Points on a hilly landscape, in no order, each with its height.
From any point a climber takes the steepest step (rise divided by distance) to one of its 4 nearest points. It stops when none of these is higher. Distance is the straight distance between rows; heights are no part of it.
j_258 (h 62.1): [101 118 139 155 144 130 122 116 111 126 123  95 144  69 152 153 118 149
  95 131 130 113 127]
j_392 (h 3.6): [143  93 122  65  90 172 130 120 178 156 167  94 155 169 146 169 139  69
 161 193 104 112 148]
j_203 (h 55.5): [147 166 120 118 134  79 135 169 104 112 124 144 118 138 127  77 134 148
 122  75 133 153 100]
j_584 (h 63.6): [116 148 186 136 162 135 125 119 141 113 134 124 153  65 137 123 140 144
 120 141 133 129 149]
j_219 (h 88.7): [160 183 159 101 159 112 137 157 134  95 154 170  82  86 101  53 180 121
 120  93 153 144 119]
j_42 (h 12.0): [120 105 120 145 123 139 111 138 123 121 135  94 159 141 134 137  91 134
 123 133 124  96 132]
j_177 (h 33.1): [133 107  64 149  90 145 124 107  96 135 132 117 159 175 153 196  73 120
 124 164 124 114 115]
j_977 (h 37.6): [104 102 142 138 152 140 107 114 159 111 166 117 153  89 155 157 137 127
 109 154  94 116 143]
j_78 (h 73.8): [120 172 175 147 153  75 148 166 109  79 124 166  94  92 115  88 176 153
 124  72 158 127 110]
j_718 (h 48.3): [134 105  81 115  93 129 120 141 132 154 108 104 123 177 116 132 105 137
 127 134 125 140 118]
j_297 (h 67.5): [130 116 167  98 157 118 122 136 139 120 130 123 132 117 110 116 135 130
 109 128 117 124 139]
j_98 (h 24.4): [141 117  74  91 104 150 147 122 123 178 132 125  99 176 105 158  97  97
 144 153 130 105 125]
j_843 (h 28.6): [148  92  73 121  90 177 132 105 125 166 135 116 128 147 124 164  94  96
 169 156 123 109 131]
j_444 (h 70.0): [153 150 170 146 132  96 130 136  92  96 104 134 129 119 120 103 128 151
 100  92 136 174 117]
j_471 (h 75.6): [119 115 205 175 187 107 124 144 123  75 121 148 125  89 138 128 176 149
  85  89 136 125 128]
j_919 (h 28.5): [118  76 119 107 116 178 120 103 158 133 140 101 157 110 138 184 154 107
 135 165  96 111 151]
j_497 (h 85.6): [150 102  46 138  56 139 149 108 116 156 106 112 123 204 138 181  78 117
 159 145 139 102  81]
j_312 (h 27.8): [ 97  81  53 140  86 172 128 116 144 157 143 150 133 171 158 200  79 115
 172 195 116 111 122]
j_581 (h 81.7): [118 159 154 118 140  74 137 161  99  89 114 160 111 119 137  94 128 165
 107  67 140 133 100]
j_669 (h 65.0): [142 112  62  99  82 156 150 134 110 176  95 133 124 193 121 127  75 113
 136 150 140 127  86]
j_501 (h 31.1): [114  97  90 140  81 122 119 148 119 150 119 106 148 127 138 172  90 106
 111 174 120 122 121]
j_163 (h 47.8): [164 144 106  90 103 175 133 122 170 160 128 115 109 165 111  92 131  87
 164 143 142 145 122]
j_263 (h 63.3): [102  79 183 194 180  89 114 100 130  75 108 104 131  58 142 170 135 157
  73 110 121  97 154]
j_596 (h 61.1): [126 132  90 126  73  80 142 148  82 170  98 131 133 207 140 131  98 166
 147 106 135 143  76]
j_506 (h 66.9): [118 155 177 148 177  96 137 135 126  86 139 147  96  66 119  92 160 151
 119  84 132 149 116]
j_232 (h 11.0): [138 183 144 114 177 116 127 197 144  99 142 183 103  72 100  50 190 120
 118  80 165 125 134]
j_943 (h 66.8): [138 166 176 115 182 146 130 135 126 100 150 138 113  83 104 106 159 113
 117 136 137 144 150]
j_298 (h 7.8): [122  95 106  78 117 190 125  93 194 163 164  77 139 117 131 158 175  69
 161 228 103 137 166]
j_809 (h 77.7): [143 154 147 124 147 129 116 130 159 116 130 115 133 100 103 116 161 128
 144 126 124 137 124]
j_719 (h 58.6): [125 156 211 125 183 141 111 118 149  87 158 161 126  41 114 113 184 122
 106 106 143 132 145]
j_646 (h 55.7): [ 95  93 192 182 185 120 109  86 147  93 133 120 132  55 133 136 150 157
  95 122 122 136 138]
j_567 (h 29.2): [143 139 104 141 106  80 118 143 106 151  95 126 127 161 116 120 109 163
 104  98 141 132  86]
j_236 (h 40.7): [134  97  95 129  73 150 119 108 123 133 144 105 140 167 132 154  95 108
 125 145 118 126 117]
j_985 (h 63.5): [ 78 112 127 210 135  59 118 124  79  97  91 126 165 109 163 162  85 186
  87  71 123 115 113]
j_264 (h 74.4): [110 136 136 166 133  54 136 145  70  96  93 151 144 128 141 109 123 166
 105  73 120 126 109]
j_974 (h 38.0): [163 177 139  80 133 184 128 143 180 154 159 160  94 128  88  57 173  95
 175 161 135 155 160]
j_640 (h 65.6): [102 125 115 168 125  65 112 149  68 114 104 140 141 140 128 146  94 167
  93  80 160 123 124]
j_353 (h 57.5): [ 73 105  84 189  93 134 140 107 107 115 116 117 157 156 152 224  93 173
 111 147 120  91 126]
j_705 (h 42.7): [179 193 127  90 139 143 120 138 133 156 134 112 117 136 103  92 158 132
 148 152 159 130 126]
j_865 (h 69.0): [110 144 124 158 121  35 139 164  66 103  77 151 132 150 143  66 138 173
 113  44 135 129 112]
j_36 (h 58.0): [100  71 125 165 130 127 129  91 115 114 150 114 170 101 160 192  87 152
 114 136 119 111 147]
j_349 (h 48.6): [156 142 127  71 122 188 119 134 159 196 137 129  90 172  99  90 144  92
 157 152 131 134 121]
j_690 (h 88.3): [153 137  52 122  84 107 170 137  90 174  72 149  89 209 112 104  67 151
 170 114 130 136  92]
j_30 (h 44.2): [117 187 172 137 173  96 150 170 124  88 146 169  93  75 127  68 177 139
 100  41 158 124 136]
j_656 (h 26.3): [145 118 138  76 112 181 125 126 205 151 161 109 136 117 132 147 145  76
 171 180 122 121 161]
j_489 (h 81.8): [ 84 107 187 173 166  87 125 118 108  75 119 138 127  82 119 136 132 168
  85  84 143 133 128]
j_237 (h 67.3): [ 73  79 133 223 155  66 134 116 101  83  94 131 156  78 154 157 103 186
  53  80 142 102 149]
j_648 (h 67.0): [117 136 142 186 136  58 129 134  91  86 102 131 137  99 131 115 138 187
  99  76 134 133 111]
j_229 (h 19.0): [127 128 131 112 126 141 119 134 132 108 150 117 142 146 168 143 119 110
 131 140 119 131 119]
j_218 (h 70.7): [126 141 177 125 157 135  89 133 144 128 140 116 142  92 124 117 152 111
 115 145 134 142 142]
j_767 (h 45.4): [126 112 168 152 155 125 145 107 130 106 151 115 146  71 151 151 145 140
 111 105 107 101 168]
j_616 (h 14.0): [138 115 144  94 128 182 131 106 178 101 174  92 160  89 120 152 158  73
 131 206 100 136 158]
j_594 (h 28.8): [163 162 126  95 123 107 126 158 130 131 116 137 115 143 127  67 138 130
 114  69 128 142 104]
j_849 (h 35.0): [139 128 141  82 113 171 106 111 171 139 144 108 134 132 110 112 174  91
 153 186 112 161 159]
j_691 (h 53.3): [ 96 122 219 169 209 113 110  72 141  73 137 146 136  49 110 122 171 146
  93  95 131 149 151]
j_230 (h 33.4): [128 183 208 140 188 119 140 136 146 100 139 171  96  63 130  96 182 132
 103  93 169 141 182]
j_762 (h 46.7): [168 179 116  89  93 148 144 137 142 151 114 138  99 190 111  79 125 101
 148 141 157 150 119]
j_541 (h 57.6): [156 138  81 105  87 143 128 143 121 174 122 124  98 176 126 109  91 114
 152 170 138 147 130]
j_361 (h 81.6): [104 120 133 142 140  96 124 123 100 122 111 122 155 104 132 150 128 164
 105 102 113 125 114]
j_672 (h 75.3): [149  97  59 140  81 148 145 106 126 169 124 131 112 209 116 150  61  97
 159 138 144 105  97]
j_189 (h 35.2): [116 103 107 128 105 165 125 121 149 126 136 109 147 130 137 190  91 101
 122 158 105 118 136]
j_592 (h 73.2): [141 188 143 112 169 124 132 152 132 134 133 130 115  97 122 104 167 125
 107  79 147 144 133]
j_305 (h 28.7): [140 121 123  90 127 158 132 110 159 152 160 111 130 134 130 162 132  97
 150 166 103 141 146]
j_793 (h 58.7): [124 137 128 140 116  64 143 170  64 120  95 152 115 180 128 110 145 176
 101  53 130 152  70]
j_225 (h 67.1): [106 149 161 126 173  87 119 176 127 109 120 167 113  91 115  83 161 154
 109  79 161 132 137]
j_890 (h 52.0): [169 160  90  77 104 165 150 129 153 204 121 116  86 214  95  90 146 105
 187 158 138 142 123]
j_892 (h 60.6): [ 88 109  99 177 115 110 111 109  88 104 110 119 148 113 175 173  73 137
 100 111 108 112 108]
j_454 (h 72.6): [116 124 177 156 173 105 138 113 132  88 137 169 116  69 121 113 169 143
 100  99 141 123 144]
j_214 (h 54.5): [129 160 203 125 183 112 127 167 134  94 144 162  92  51 102  71 172 133
 115  87 135 136 127]
j_95 (h 43.5): [171 163 136  46 127 194 132 140 184 153 156 117 108 146 110  67 157 101
 164 177 107 136 154]
j_52 (h 27.7): [110 120 136  97 125 157 112 117 137 140 144 108 139 121 139 153 123 132
 123 174 113 110 124]
j_311 (h 31.7): [135 151 120 125 104 124 126 141 111 154 125 116 118 175 133 123 110 131
 145 120 142 129 133]
j_875 (h 37.9): [147 144 132  79 124 178 120 118 184 145 159 112 115 151 119 108 153  91
 157 179 108 147 161]
j_94 (h 63.0): [111 106 136 128 137 127 129 106 122 105 124 115 178 113 137 171 132 131
 122 116 112 119 144]
j_81 (h 66.2): [100 125 117 169 117  55 136 156  82 103  76 139 160 142 119 146  85 178
 127  72 135 110 119]
j_481 (h 60.5): [141 125  77  99  95 159 148 122 128 175 113 117  97 209 121 112  91 108
 184 165 155 140  92]
j_466 (h 42.0): [155 124  92 100 122 185 126 105 164 172 122 111 120 179 123 122  94  86
 161 177 130 142 136]
j_267 (h 70.8): [142 121  77 113  85 132 148 147 111 172  96 145 115 207 117 100  96 131
 173 129 131 156 106]
j_383 (h 11.2): [108 115 100 150 110 101 134 124  93 136  92 109 156 159 135 140  80 163
 128 126 125 118 107]
j_359 (h 56.1): [136 130 188 131 180 152 117 113 157  93 139 137 136  66  91 108 179 133
 123 129 119 133 161]
j_983 (h 24.1): [113  87 184 128 178 156 123 110 161 105 175 122 158  62 149 154 163 119
 120 154  82 139 177]
j_374 (h 35.1): [121  89  67 135  77 151 148 119 115 167 127 120 138 172 143 172  87 117
 139 155 114  94 136]
j_693 (h 32.8): [145 148 119  91 124 160 113 125 123 158 135 130 132 159 127 107 139 107
 142 177 107 131 142]
j_325 (h 56.8): [167 128  64 103  75 147 149 134 134 191 109 139  59 215 108  94  96 104
 196 149 151 126  99]
j_538 (h 89.2): [147 159 147 120 136 110 116 148 105 101 120 144 118  99 125  86 155 130
 138 103 129 153 125]
j_6 (h 46.5): [124 145  57 125  85  72 137 145  81 157  84 131 122 189 139 111 101 151
 104  84 142 134  69]
j_744 (h 72.4): [ 90  92 171 212 159  84 108  97 114  92 122 132 157  65 161 148 120 160
  91  82 117 111 149]
j_133 (h 16.6): [116  91  88 119 116 174 127  95 171 144 163 108 137 126 165 187 126  77
 155 216  85 111 149]
j_760 (h 20.5): [112  92  46 152  70 157 125  89 111 132 142 115 133 142 146 218  73 105
 147 189 111  74 107]
j_62 (h 32.3): [127 112 113 111  95 158 102 108 126 153 138 119 133 164 117 138  98  92
 165 162 120 116 121]
j_721 (h 63.7): [165 129 172 119 149 155 117 102 147 137 156 124 140 102 116 124 160  88
 132 154 104 140 161]

Where does a climber stop that starts at each point below?
j_305 | j_690
j_983 | j_538
j_298 | j_690
j_767 | j_538
j_693 | j_690
j_974 | j_690

Call two points neighbours if one is among the 4 nearest of the other. Go from one point of each pair to the other, from neighbour to neighbour, staying as high as possible. Name the lowest point that can't be avoided.
j_489 and j_361 | j_648
j_690 and j_497 | j_669
j_690 and j_264 | j_6
j_538 and j_581 | j_444
